Points on a hilly landscape, in no order, each with its height.
From any point a ball rolls to the lowest of the 2 points nearest to it. It stops when none of these is lower. Distance is the straight distance between rows; heights are no part of it.
vot: [-11  -4 -24   0 -30  22  -8   3   5  11 -19  22  28 -16  30  18  21 -11
   5   0  16   1 -12 -14   5 -19 -21   4]  (h 34.2)
deze: [ 11   2 -27  -1 -27   0 -14  16  11   9 -10  -5  -4 -11  11  -1   9  -9
 -18   5  15  -8   7 -12  -9 -38  -1 -15]  (h 44.7)
bika: [  5   2  25  15  22  -6   0  -6  19  22   9 -13 -28   8  -2 -11   7 -16
 -10  20  27  21  21  34  -4 -14  20  26]  (h 25.9)
fur: [-36  11 -16  -9   4  -6 -14  -3   7   8 -25 -16 -14  21  14   4   4   1
 -14  -3 -16 -16   0 -24  18  14  -4   7]  (h 53.5)
Manu: [ -8  23 -29 -15 -42  -8  16   3   8 -12  12 -23 -18   3   4  11  -6  -1
  25 -20   0 -26 -10  -4  -1  25   5  -2]  (h 65.4)
zavar: [-18 -19  -4   4   1 -22  -3   8  -9   5 -22 -21 -19   5  -8 -15   9  21
 -22  -7 -11 -25  25 -21  13   6   6   3]  (h 40.2)
Zono: [-24 -14 -30  16  23  22   9  -7  -2  20 -19   2 -14  43  23  -3   0  38
 -18 -21 -10 -27  -5 -17  29   9 -14   9]  (h 41.1)
rik: [-20 -18  -8  -7   6 -11  -8  22 -17  11  -8  -5   7  22 -14  -8  -3  50
 -15   9 -16  -9 -14   7   8   9   7  -1]  (h 41.6)
ronon: [ 21   3  15   4  17  -2  13   0  -8  -8   7   8 -14 -43 -19  -3  -5 -17
  13  11 -10   5  16  -2  -6   1  22  -4]  (h 35.8)
zuv: [-16  -9  25  21  25  26 -18 -20  -3  32 -11  25 -12   2  19  -6 -18 -12
  18 -40  -3  18 -18  -9   4   0 -18 -12]  (h 57.9)
puf: [  0  -2  11   6  10  -8  -3  18 -19  10 -14  -4 -12   3 -27 -24   6   7
   1  -5 -24   0  14  -5 -13  10  31  -4]  (h 34.9)
gakom: [  4  -9   7  11   8  18  -3  21 -28   7  -8  18   6  -3   7   3  -9  18
  21 -30 -10 -11 -17 -29  15  -2 -20  -6]  (h 21.4)
gisag: [-28  -4  -7  38  25  16 -24   9   0  -3  -6  13  22   3  12  11  12  16
 -10   0  -7   7  -5  11  10 -13 -27  -7]  (h 7.8)
serul: [ -9   3  -7  14   7  15   4 -23   5  29  -4  21  -4  20  16  -2  19  25
 -27  -7 -16 -15 -11   5  25   0  -1  14]  (h 43.0)
Zita: [ 49  11 -15 -29  11   5  19 -27  -6 -21  23   9 -20 -21  -6   0  -8 -34
  42  -5 -12   3   7  -8 -12  14  13  -3]  (h 39.7)
gem: [ 21  14  31 -20  22  -2  12  -6  -4 -29  23   0  -9   3 -18  -9 -20  -8
  23  18  17  20  13   2 -22  21  19  13]  (h 45.2)
Voro: [ -8  14 -13  35  20  19  -1 -29  23  26 -12  14  -6  35  14  -1   0  21
 -28 -13  -4  10  -2  29  25 -14 -11 -10]  (h 35.5)
Mes: [-12   2 -24  14  -3  11 -20  11  20   3 -21 -11  -6  30  13 -10   6   2
 -46  15   5   0   9  -4 -15 -11  15 -13]  (h 41.4)
Mupe: [  0  -4   5  -5   0  -6  -2  16   5   1  -1  -9   8  13   7  11  -6   7
   1  -5 -10 -13 -10  -3  -2 -17 -10 -11]  (h 61.8)
demu: [ -9  -2  13 -23  -1 -24 -13   3  -3 -19   9 -23  19  11 -19 -14 -15  20
   0  19  -7  14  -9  22 -13  19   9   2]  (h 62.7)
nuto: [ 26  25  22 -17  -7  -9  25 -24   1 -22   9  -6  23 -10 -19  22   7 -20
   6  20  30  11   2  19 -12  19  -3  31]  (h 41.5)
soso: [  2   3  44  -9  13  18   1 -21   8  -3   0   9  23   8  15  23 -11 -23
   0  -4  26  10 -17   2  10 -10 -24   9]  (h 57.1)
dopa: [ 22  -8  40 -15  24  -1   0  -4 -11 -23  21  11  16   3 -14  -7 -28   8
   7  15   2  -2   0  -1  -3  -1 -16 -17]  (h 67.4)
lekol: [ -8  24 -24  -5  -5 -15   0 -10  -1   8   4 -16 -19 -18 -10   7  20 -10
   2  -6 -20  -6   9 -16 -10  25  18  15]  (h 48.0)
sakud: [-28   3  -5 -12  -9 -22  22  23   2  -5   2   2  -5   2 -12  13  -5  10
  14   0 -26 -13  14   7 -18  13   2 -20]  (h 68.5)
Ritib: [ 30 -10  27 -36   5 -15   7  -9  -1 -37  21  23   6  -4 -10 -15 -23   3
  19  17  -2  -6  12   6  -9   4   1  -5]  (h 68.4)
zigof: [ -5  -4   1  10  10   1 -11 -35   0  31  -7  -2 -23  34   9 -33   3  15
 -22 -19 -21 -19   3 -14  29  12  -8   1]  (h 46.9)
lika: [ 15   2   4   3  -4 -11  -8  -2 -18  10   3   3 -24  -6  -2 -43   9 -17
   4  -7 -10  -9  13 -47   0  21   8   0]  (h 50.5)
kuv: [ 46  -4 -10 -26   9   7  18 -21   4 -26  20 -11  -8 -28  -5   5  -1 -42
  34   7   2  -2   0  15 -10   4  12   8]  (h 36.8)
Mavo: [  2 -15  19 -32   9 -19  18  -6   1 -24  24  -1  -1 -15 -27   7 -37   0
  20  18  26  36  16  23 -11  30  20  29]  (h 73.6)
goto: [ 11 -15  -6 -15  -4   4   1   3  -8  26 -23 -21 -28 -15   4  -2   3 -28
  31 -25  -6 -11 -14 -40   0  12  15   0]  (h 37.3)
Ropur: [-12   2 -28  11 -32  14  -3  26   0   2 -14  19  17 -13  13  21  21   8
   4   4   9 -11  -5  -7   7 -15 -10  -5]  (h 31.4)
Gibo: [-11 -11 -16   2  16  12  -6  -4 -20  15 -14  -5 -15  35  15  -9  -5  34
  -7 -23  -4 -20 -23 -28  27   0 -19  13]  (h 42.5)
Mal: [ -9  15   9 -10  -3   3  -7   3 -15   7   4  15  -2   6   2 -10   1   3
  11  -2 -18  -8 -10 -39   4  17 -14  -7]  (h 62.1)
ker: [ -8   3 -31  -1   2  -3 -19   6  19   4 -16 -19 -10  12   0 -12   7 -17
 -35  20   9  19  19   4 -24  -5  23  -5]  (h 39.1)
Dum: [  0  10  18 -16 -11 -11   3 -11 -11 -19  10   9  34 -26  -4  18   2  12
   7   5  -7 -14  -8  -2  11  14 -25  -3]  (h 36.2)
beb: [-15  19  18  13  27  19 -18 -18   5  16   1   0   2  40   5 -16  -1   5
 -12  -3  -7   4  -5  11  14   5 -25 -11]  (h 1.2)
biti: [-28 -17 -26  11  -5  13 -12  23  -2  -1  -6  12  36  10  20  16  14  12
  19  -2   7 -19 -15  -1  10  -9 -47  -3]  (h 18.1)
Vude: [  7  -2   0  -5   8   1 -13  -2 -10  12   2 -14   3  27   5 -16   5  27
 -16 -12 -12 -17 -16 -18  19   3  -5   7]  (h 44.2)
gab: [-10  -9 -35  17 -21  15 -11  18   1   8 -15  21   2   6  25   9  10  17
 -23   2  10  -7   2 -17   9 -30 -16  -3]  (h 34.6)
Bol: [ 37  -3   1 -20   3  -6  10 -13  14  -7  16 -18  -4 -33   3  -8   9 -34
  19  -2  -5  -9   0   0 -12  -9   4   5]  (h 32.7)
gul: [-20   4 -45   7 -48  13  -7  28   5  -8 -20 -13  -7  -9  11   5  -7  -4
   9  -3  24 -17   5 -11   7  -4  -8 -23]  (h 48.1)
libin: [ 13  -6  19  13  12   2   3   5 -19  -5   1  12  -1 -35  -5   3 -10  -6
   6  -3 -13   1   6 -19   7  -2   1  -7]  (h 37.1)
Bup: [ 14  -3   9  19  23  19  -8  -6  -4  29 -13 -21 -22   1  -6 -12  13 -33
  -7 -19 -13   2   1 -17   7   0  18 -10]  (h 26.5)
bured: [ 44  15  -2 -28  14   7  18 -21  -4 -38  29   7 -16   4 -10  -2 -19 -17
  32  10   4  11  17   2 -21  23  16   4]  (h 42.4)
zug: [-16 -13  11 -20   0 -24  -8   8 -13  -1   8  -4  16  -4 -20 -10 -11  21
  -4  22 -13  26 -11  20  -6   7   9   5]  (h 63.6)
Soni: [ 14  21 -19 -16 -11 -13   6  -8 -14  -3  17  -3 -27 -24 -14  -4   8 -20
  20 -17 -19  -8  13 -23 -21  33  16   6]  (h 44.8)
Rufev: [-28   2 -11   7  19  18 -15  -5   7   3  -2  13  25  29  17   6  17  30
 -27  18  -2  -5 -17   4  19   3 -26   9]  (h 11.4)
Duleb: [ 30  10  28   0   8  16   6 -23  -5  21  13   9  -4  -1  -4  -7  21 -16
   0  -4  -2  -4 -14   0   8 -17  10  18]  (h 55.7)
Pavil: [  8  25  33 -10  18   1  13  -7   2  -7  21  -5 -10   3 -13  -2  -6 -23
  12  12  10  14  11   5 -20  11  15  21]  (h 47.5)
Bilu: [  3  -7  16   5   3  -8 -16 -24 -13  25   3  10 -21  12  10 -40   4   3
 -14 -20 -16 -15   4 -31  18   1 -17   4]  (h 49.1)
bonat: [-15  14  -8   9   6  -9  -4   2  17   6  -6 -10 -13   3  -3   2   1 -21
 -23  22   9  31  20  13 -25 -12  16   2]  (h 36.1)
rukef: [ -6  13  -7 -13 -23 -17  15  -5  -9  -7  14   9  12 -27 -25  18   5  15
  10  10  -5  25  -9  26 -17  30  27  16]  (h 44.6)
sute: [ 28  13 -23 -20 -23 -14  10 -17  20 -12  23 -22  11  -8 -12   1  29 -19
   8  20  23  10  -2  28 -32   6  12  20]  (h 54.3)
Tirev: [ 12  -7 -15  -6 -20 -29  -4   8  10   2   2 -22  -2 -22   1  -8  21  -5
  -8   4  -9 -14  11   3  -1 -12  15   7]  (h 33.0)
bek: [-14 -21  29  -3  12 -20   8   7  -8  14   4   9   4   6 -16  -8 -10  23
 -12  17 -11  18   5  24 -12 -14  15   3]  (h 64.9)
zada: [ 33  -8  26 -14   4   0  -1  -6  -6  -9  18  22  -2   8   1 -26 -17 -20
  11   2 -11  -5  -3 -27  -4   2   1  -8]  (h 65.3)
vab: [  8 -16  -2  33  27   9  -4  -1  -4  16 -17  -8 -12   9 -20 -19   6  17
 -29 -13  -8  13  15  15   9  -8  39   2]  (h 20.3)
giba: [ 27  11  -7 -18 -33 -14  22 -17  17 -29  20 -13  20  -3 -12   9   8 -16
   8  13  31   8   4  37 -29   9  11  10]  (h 55.6)
Gib: [ 11 -13   4  12   0   9   4  25 -11 -11 -12   1  11 -32   3  25 -17   0
  13 -18  -8  -8  -6  -9  12  -7  -6 -18]  (h 31.8)
Reli: [  0  -4 -13  -7  -6 -26  -1 -14   6  -2  11  -8  -3 -27  -9  -7  17  -6
 -13  22  -1  26   7  25 -24  -4  29  24]  (h 51.2)
Nomi: [ 15  13  -2  -7   3  -3   4   1  -9 -13   9  -5 -13 -32 -14   4  -4 -23
  19  -8 -15  -6   6 -16 -10  23  18 -16]  (h 41.0)
nefe: [ 17  -5  40 -16  18 -17   9 -16  -4 -12  31  24 -10  -6  -9 -32 -16  -3
   2  23  -6  -1  15   0 -15  -2   1   9]  (h 69.6)
Mozez: [ 16  12  29   8  12  -5 -19   2 -13  -4   5  -3  17   1  -7 -10   0  11
 -10   0  -7   3  -9 -10   6   0  -1  -2]  (h 47.7)
lusi: [-12  -4  11  -7  -4 -32   1 -12   3  10  10  10   0 -20  -9   2  10   3
 -21  26   4  23   7  22 -15  -8  23  26]  (h 49.4)
gak: [ -9  -5 -20  21 -17  14  -9  27   5 -13 -13   0  18 -28  22  23  -9 -12
  22 -16   1  -2  -6  -6  13  -9 -15 -19]  (h 26.6)
zumu: [ 14   3  14   5   4  -9  -9 -10 -17  14  10   9 -12 -17 -11 -30  23 -13
  -7  -2 -22  -7   6 -24   0  15  17   8]  (h 53.1)
zav: [  5  -1  20 -20   6 -27   7  -9  -1 -14  23  17 -13   0  -9 -19 -14  -5
   1   3 -34 -14  23  -7 -23   5  -1  -5]  (h 71.0)
kasut: [ -5  -8  15   3  14  24   2  33 -22  -5  -3  23  17  -4   2   7 -12   7
  39 -14 -13  -7 -14 -16   7   6 -29 -17]  (h 26.4)
diri: [-23   5 -21  22 -13  24 -13  35   7 -23 -11   9  27  -8   4   9  -5   6
  11  11  11  11   7   9 -13 -12 -18 -22]  (h 18.3)
tudu: [  9  23  16  -7 -11   2  26   5   0 -11  -5  -5  22  -6 -26  26   8 -12
  11  26  44  19   1  19 -12  21  11  23]  (h 43.8)
Zufip: [-27 -18 -57  23  13  31 -18  -3   9   5  -8  22   3  30  37  -3   0  28
 -28 -19  20  -7 -12 -12   7 -23 -33   3]  (h 38.1)
nidet: [ 23  -7   7  17  30   5  -2   4  -1  17  -9 -26 -23 -17 -17 -13  17 -32
  -4  -8 -11   5  17  -2  -7 -12  24  -4]  (h 15.4)
Raziv: [ -3 -14   0  34  33   6  -3  -8  -6  15 -18  -1 -10  22 -15 -18  -3  36
 -33 -23 -15  13  13  24  10   5  21  -9]  (h 26.8)
baf: [  3 -11  -6   6 -10   0   0   9  -7 -12  -8   9  39   2   9  20  15  27
 -15  -7  11  -9 -22   0  14 -18 -36   2]  (h 30.0)
vuka: [ 17  14 -11 -10 -10 -22  -7  -2 -13  -9  17 -12 -12 -17 -15 -37  11 -11
  16  -4 -12  -6  13 -33 -15  33  17   9]  (h 47.8)
Nesis: [  5  -6  20 -10   4  13  -6  -3  12  -1  -6  11  27  -1  22  26 -12 -18
   9  -8   8  10 -18  -4   3 -23 -25  -8]  (h 58.3)
tado: [ 17  -2  21  21   5  -8  -6 -12 -14  26   5  22 -12   6  -9 -46  12  12
 -14 -13 -18  -2  13 -16   9   0   7   1]  (h 51.9)
Fogu: [ 20 -19   3 -18 -17  16   5  -6  13 -20 -13   9  25 -16  21  28 -32 -21
  10  -4  23   8 -16   6   0 -22 -14 -18]  (h 59.6)
vikib: [-12 -19  18  -3   5 -18  21  26  -6  11  -3  14   2  -3 -19  13 -10  16
  -2  13 -13  16   8  22 -15  -8  16  -9]  (h 66.0)
Gupi: [ 19   8 -40 -15 -42  11  -3   3  15   7  -3 -12  -4 -22   4  -5  17 -28
   3   5  25  -6  -6 -11 -16 -23   1 -18]  (h 41.9)
tozav: [ -4  16   3   6  21  -6  -7  -7  20   1   7 -19 -11   1 -10   4  16 -27
 -14  28  21  27  10  23 -17  -1  25  28]  (h 32.2)
Difu: [ -6 -17  18   8  21   7  -2  -9  -8   4  14  18  16  -6  20  14  -4  11
  -7 -19   1   1 -19   1  14 -21 -47  -7]  (h 21.6)
dinef: [ -9   3   9 -15   2 -13  21  25  -1  -2   2   3  -1   6 -20  10  -8   3
  12   7 -20   2   8   9 -24   0  15 -13]  (h 67.3)
Gupu: [-22   2 -31  -2 -39  -1   7  16   2  -5 -24 -22 -13 -13  16  15  -6  -9
  24 -11   9 -19  -4 -11  15   6  -1  -5]  (h 46.1)
piz: [-26  -2   6  31  18   3  -2  15  16  13 -10   2  -9  25   5   4  -1   0
 -27   2 -10   9  13  23   0 -20 -11 -15]  (h 58.7)
zadeg: [ 15  14 -10 -10 -20  -9  20  -7   6 -32  23  -1  -5 -18 -12  20 -19 -11
  20  -5  -6   2   2  20 -18  21  20 -14]  (h 69.7)
Peno: [-13  23  44  17  30  11  -7 -12  11  12   9  -7 -15  30  -5 -11 -14  -8
  -7   3  -2  14   4  18   8  -4 -10  -4]  (h 10.4)
sobim: [-24  15 -25  -9 -36 -11  14  11   4 -11  12  -5  -5  -8   0  23 -11  -3
  23  -9 -13 -14   0   9 -10  24   2 -13]  (h 66.5)
sur: [ 19  18  36  -6  18   9  18  -8   9   9  18  -3 -11   4 -13   7  12 -33
   8  18  26   1   4   8  -6  -5  11  25]  (h 50.2)
fifav: [ 10  19  19   4  18  20 -13   4   0   7  -5 -15   4  13  -3   0   1 -13
  -6  -1   0   5 -12  -3   6  -5   7   7]  (h 50.3)
todo: [  5   3  -8  21  14  10   3 -33   5  29 -13   8 -18  26   9 -21  11  36
 -27 -11 -20 -19   0  -5  31  13  13   2]  (h 45.1)
gapi: [-24  -4 -17  -6 -19 -22  -9  13   4   1  -3   5   7  -3  -3   0   1  12
 -17  23   4  23   6  17 -19 -13   8  -8]  (h 53.7)
Fura: [-21  14   0  -1  13  -3 -24 -13   6  11 -13 -19 -17  12   2 -10   3 -18
 -18 -14 -24  -8   0 -24   9  17   1  -1]  (h 55.3)
mined: [ 28   6 -13 -29 -13   2  31  -9   2 -42  28   0 -11  -2  -8  13 -18  -8
  29  -8  -3 -10  13  32 -15  20  21  -9]  (h 70.8)
fadat: [  0   7  28  26  21  23 -10 -18  -5  28 -10   8 -17  -1  13 -11  -7 -26
   5 -34  -4  15  -6 -13  15  -4  -8  -6]  (h 55.8)
sefut: [ 42  -3   1  -7  -3  11  26  -3   9 -14   2   4   2 -32 -13  21  -4 -27
  12  22  29   7   7  14  -5 -14   8  -4]  (h 62.6)
zil: [-26  -2  -8  36  10  16 -12  23  -1 -12 -14  12  16   3   7  12   5  11
  -7  14   4  17   8  11  -3 -17 -17 -10]  (h 13.1)
notu: [ -1  10 -23   3 -32  -7  17  -7  -3 -23  25  -9 -18 -17  -9  29  -6  -3
  15 -18 -10  -8   3  21 -16  37  18 -13]  (h 68.2)
Delad: [ -3  11  37  16  17  -2  -5  -6  21  14   6 -13 -15  25 -12 -11  -9  -4
 -19  16  16  18  12  27   2 -14  10  14]  (h 19.1)
fom: [-22   4  18 -10   3 -25   0  -8  -2   9  10   9 -20  -4   1 -12  -4  -3
 -11  -7 -35 -17  13 -21  -5   7 -11 -10]  (h 72.6)
tafip: [-34 -27 -40  23  23   8  17 -15  -1  13 -11   2 -18  42  31   4   0  41
 -17 -17   8 -23 -10 -17  29   0 -30  14]  (h 39.9)
kom: [ 17  17  27 -20  -7  -5  12 -20   1 -27   5   7  32  -9 -11  24  -2 -14
   3  12  12   0 -11   6   1  15 -19  10]  (h 39.0)
faz: [ 10 -15   1  18  24   2 -11   5  -9  18 -21 -23  -9   5 -25 -34  15   7
 -11  -2 -16  10  11   4  -1   7  49   9]  (h 28.0)
fomok: [-12 -17 -14  -2 -14 -17   7  10 -13   8 -29 -29 -26  -3   3   6   7  -2
   6  -9  -9 -25  15 -28  19  -4   4   3]  (h 43.9)
Gif: [  0   6 -30   0 -50  27 -10   1   9  -8 -11   9  24 -22  17  14   2 -21
  11  -9  35   1 -12  -9   0  -9 -16 -14]  (h 37.2)
rusod: [ -6  -9  11  19  13   5   5  21   6  10  -1   3  -4  17   5   6 -10  -4
  -8 -11 -13   4   4   7  -1 -26 -12 -20]  (h 60.3)
rato: [ 24  -5  16 -16  -4 -23   2  -1  11 -18  15 -21  10 -19 -10 -15   5  -8
  11  13  -1   5  10  22 -18  -3  22  13]  (h 58.8)
Mezi: [-12   8   3  11  -4  11   5  -3  11  27  -3  22   4  27   9   6  25  10
 -22   7 -10  -2  -4  10  10 -21   2   1]  (h 40.5)
Vik: [-25 -17  23  11  24  19  -4 -14   0  23  -5  17  -4  -6  28   6 -15 -10
  14 -27 -15   4 -14  -4   1  -3 -31  -9]  (h 59.2)
tus: [  3  -2   9   2 -25  -8   0   0  -6 -17  -3  11  35 -18   2  23   9  11
 -12   8   7  -5 -11   7   9  -8 -22  -9]  (h 33.2)
kab: [ 32  -4  -5 -11 -13  12  13  -2  17 -18   1   3   8 -20   9  21 -16 -30
   6  10  24  -1   6   8  -6 -28   0 -20]  (h 61.1)
Zolus: [  2  -8 -29  13  -2   2 -15  -1  20  10 -21 -17  -6  24  19 -10   7  -7
 -40  -5   2  -4   8  -8   4 -24   9  -2]  (h 43.6)
rozul: [ -5   8 -20  -5 -36 -18   1  18  12 -14  -1  -6   3  -9  -5   7  -4   2
  -3   8   9  -2   8  15 -18  -4  15 -22]  (h 52.0)
Pibof: [ 32   1  44  12  22  12   9 -11   7  12  19   1 -26  24  -8 -38 -13 -23
  11   0  10   7  16   6  -3  -8   5   3]  (h 59.8)
pum: [-22 -11 -19 -13 -20 -11  13   6 -13   8 -28 -25 -30  -3  10   9  -6  -9
  30 -16   1 -24   1 -32  16   5  -7   7]  (h 43.7)
Rasek: [-12  -8 -44  27   6  27 -10  14   3   2 -15  19   4  25  25   3  15  27
 -29 -11  11  -6  -5 -15   6 -24 -20  -2]  (h 36.7)
gol: [ 24  -6  -7 -17  -2 -16   7   2  11   6   7 -25 -14 -29  -1 -12  27 -22
  10  -1 -14 -15   5   4 -14  -9  15   8]  (h 27.6)
Vud: [ -7 -27 -33  14   0 -15  -7  21  -5  -4 -30 -19  -2  22   2  -2  -2  41
 -31   6   1  -9   5  -4  12   3  15   1]  (h 44.5)
Ber: [ -4   7   9 -15 -16 -26  17  -7   6  -4  13  12  12 -14 -13  17  -1  -2
  -5  31  29  28  10  26 -20  -2   8  19]  (h 47.4)
nezed: [ 19  16  34   7  21  23 -16 -17  -1   9   2   0  -8   2   4  -9  -6 -32
   0 -10   9  16 -17 -24   9  -6   0   6]  (h 52.9)
Tinu: [  1  -1  -5 -13 -28 -21 -13   4  11 -25   7 -28  25  -1 -14  -7 -10  11
   0  13  10  14  -6  31 -12  14  22  -1]  (h 61.7)
Losol: [  4 -25   8   2   6   9   6   8 -15  -8   3  18  39  -8  14  27  -2  20
   5 -21   5  -8 -24   4   9 -17 -45  -7]  (h 26.2)
lod: [-18   0 -13  12 -14  18   3  26   9 -25  -3   9  26 -17  11  24 -19  -5
  25  -1   3  -1  -1  11   0  -7 -15 -23]  (h 22.5)
bura: [ -6  -7  15 -22   5 -35   5 -13 -12 -13  24  -2   2 -20 -16   4 -23   7
  11  17   1  41  11  22 -17  16  18  28]  (h 74.3)
Zek: [-12 -10  -9  20  12  18  -2  31 -22   1 -15   9  10  -1   6  12   6  29
  13 -23 -10 -10 -11 -13  27  -5 -18   4]  (h 24.2)
tor: [-27  -1 -26  -3   1  13 -14  13   6  -3  -8  -1  22  23  19  10  15  24
 -11   7  -1 -13 -14  -6  17  -3 -27   1]  (h 14.4)
fes: [-20  15   0   2 -17 -17  -1  -3 -11 -12   6   9  11 -35 -13  22  -1  12
   3  11  -8  18   0  20  -8  24   8  -2]  (h 41.8)
fenul: [  4  -5   5   5  10  14  -4   4  -6  28 -24 -14 -16  -4   0  -6   3 -33
  12 -28 -14  -1  -3 -37   2   0  13  -7]  (h 32.8)
Loz: [ 21   3  53   2  20  22   5 -18  -8   1   8   8  10  20   4  -1 -20  -9
   0  -7  17   8 -15  -6  13  -5 -31   4]  (h 55.5)
nir: [-16  -1 -19  20 -17  14  -6  23  -9  -2 -20  12  26 -15   8  19  21  29
   4  -2   2 -13  -9  -3  25  -1  -7   3]  (h 29.3)
lebi: [-19 -14  -5 -10  15  13  -5  20 -21  -8  -1   5  12  -3  13  -3 -13  13
  44 -11  -9 -24 -12 -25   8  22 -44 -21]  (h 24.7)
Voz: [ -8  -2 -13  46  26  10  -3 -23  10  17 -10   3 -15  25  -3 -10   0  23
 -36 -29 -13   1   6  21  21  -3  -3 -13]  (h 32.1)
Gozon: [ 10   1   0 -17 -23 -17  24 -11  -1  -1   6   1  12 -14 -26  17  14  -5
   5  35  45  27   2  29 -21  11  20  36]  (h 45.9)
Tode: [ 29   8  51  23  16  22   0 -13  -5  11  19   4 -10  24  -7 -21 -14  -2
   6  -5  21  12   0  -1  17  -9  -7   5]  (h 57.5)
lazez: [-27  -8  -8  15   2 -10 -16   6   1  12 -10  15   1   7  -1  -7  -8  21
 -33  26  11  31  11  20 -12 -17   8  -5]  (h 54.9)
Zumak: [ 30   2   9 -32 -13   0  29 -21  -6 -44  22   9  14   0 -25   9 -15  -9
  31   5  10  -1   6  27 -12  29  23   8]  (h 71.9)
rofi: [ -5  11 -30   1 -51   2  -4  18   9 -19   0 -11   0 -20  -2   8   1  -6
   0   3  17  -6   2   5  -3   4   4 -21]  (h 50.4)
Movi: [ 19  10  -1 -24 -19 -26   6 -12  19 -26  19 -16  16 -10   2   5  -3 -13
   3   8   1  -5   7  21 -14   0   4   6]  (h 57.2)
nusil: [  4  22 -27 -17 -49  24 -10   4  11   5 -10   4   6 -12  15   9   0 -25
   3  -2  27   0  -5 -13 -17 -20 -13 -17]  (h 39.4)
kap: [-15 -12 -22   4   0  -4 -14  22   1  -2 -19  -2  13  29   2  -2   8  46
 -28  16   3  -7  -7   4   3   3   9  -2]  (h 43.1)
lide: [ -6 -12 -10   0 -11 -30  -6   6  -1   0  -7 -14  -8  -3  -3  -6  11  17
 -17   1 -15 -18  16  -3   2  -6  17   5]  (h 36.9)
guma: [ 45 -14  30 -13  18  10   2  -5 -13 -23  12  14  12  -1   1 -17 -27   0
  10   3   2   2  -5 -18   6 -10  -4 -10]  (h 66.4)
romev: [-16  -7   7   2   7   0  -6  30 -14  17 -12  -2   0  19 -18 -18  -6  33
  -3   0 -17  -2  -3   1   2  13  16  -6]  (h 39.6)
dulu: [ 17  10 -25 -16 -14 -18  -7 -13  19  -3  15 -16   2 -16  -1  -8  38 -15
  -7  26  15  11  -2  19 -24  -9  18  19]  (h 53.0)
kuf: [-16  13  13  -5  -4 -17   5  -3  -9 -12  10  21  13 -25  -7  11   2  10
  -1  13 -11   4  -1   6  -2   6  -2   5]  (h 39.2)
zimu: [ 26  -3  27  15  31  10   9   3  -2  10   3  -6 -21 -36 -15  -3   6 -25
   7  13   7  11  11   6  -1 -10  24   8]  (h 28.8)
Duko: [-17  10 -13  26   4  24  -6  -6  22  21 -12  24   6  35  20  -1   8  15
 -31  10   8  10   3  17   4 -26 -18  -8]  (h 37.9)
pir: [  8   7  17  -8  -7   1   3  -1  -4   1  20  35  -7  20   5 -25  -5 -18
  15   0  -6   6 -18 -39  -3  20  -6 -17]  (h 63.8)
Bog: [  4   9  -7 -36 -37  -1   6   2   4  -5   1 -19   5   6   1  15 -10  -1
  31 -15  -1 -27 -19  -8   9  10   1   0]  (h 64.1)
toz: [ 20  -2  17 -25  -1  -7  29  -7   0 -30  18   2   6  -3 -32  20 -26  -4
  22  19  34  16  13  31 -14  27  20  18]  (h 72.9)
Kotaf: [-20 -13 -38   8 -16  -7  -7   6  -2  10 -19   8 -16  10  31   3   5  25
 -27   4  10 -17   5 -23  18 -24 -13   3]  (h 36.6)
fase: [ 11  -7 -11 -22 -23 -26  -9   3   7 -16  13 -29  14 -14  -9 -22  14  15
   7   7  -1   0   3  29 -10  12  31  17]  (h 60.5)
kaga: [ 14  -3  25  -2  10  -8 -14   4 -16   2  16 -11  10  24  -4 -24   0  20
 -10  -6 -12 -10 -13 -11   7  -3 -10   0]  (h 45.8)
Voti: [-16  -5  -3  32  30  18 -14  -5  -8   2   1  11  12  13  14   6   3  19
 -16 -31   2  11 -14   6  24 -19 -36  -4]  (h 14.9)
mari: [ 17  -2   4 -25 -23  -8   5  10   3 -12  10 -16  11   4  -4   5  -9   0
  13  -7  -9 -25  -7  -4   3   2   0  -7]  (h 63.1)
Rafe: [-34  -6  20  32  25  -1  -2   9   1  15 -11   4 -11   9 -10   0  -9  11
 -23  16   5  31  13  31   0  -9   7  -6]  (h 56.7)
Fem: [-16 -26  -7 -20  -9  -4   3   4  -2  14 -37 -17 -30 -18  12  13 -19 -25
  32 -33   1 -15   1 -40   0  10   0  -7]  (h 40.8)
kina: [-20  20  16   8  22  16 -21  -9   2   9   0  11  16  25   5   3  12  14
 -17  11 -14   1 -18   8  14   7 -22  -2]  (h 7.1)
Kide: [-34   9 -27  -2 -13 -14 -11  15  12   1 -18  -8  -6   8  11   8   6   0
 -15   5 -12 -12   2 -14   2   3  -1  -2]  (h 52.2)
Dobi: [-29 -24 -16  -8   7  12  -9  20 -13   4   9   0  21   6  19  11   2  20
  36 -12   4 -25 -20  -8  13   4 -51  -3]  (h 21.3)
bani: [ 29  15  33  -8  20  19  20 -17   2  23  16   4 -17  -7 -12  -6  21 -39
  16   6  13   6  -9  -2  -1  -7   9  24]  (h 52.8)
sulid: [-19   9  19  -6   7   7 -15 -11  -2  19   4  17  -8  -1  18  -1  -4  -9
   2 -18 -23  -2 -16 -19   7   1 -24  -6]  (h 60.6)
lav: [-18  14 -43  -1 -19 -14   4   1  10   3 -12 -21 -19 -18  -3  11  18 -10
  -6   7  -7 -10  10 -13   2  17  15   3]  (h 50.1)
Nez: [-33 -19 -38  11   5  -8   0   1  -6   4 -25 -11 -16  23  32   7   0  28
 -14  -1  11 -20  -5 -20  27 -10 -26   8]  (h 38.4)

For each start below, name the point where the ball stops.
zigof => vab
Gozon => gisag
zumu => nidet
Gupi => gakom
Mes => beb
bani => gol
zuv => gab
Fura => nidet
nefe => gab
fes => gisag
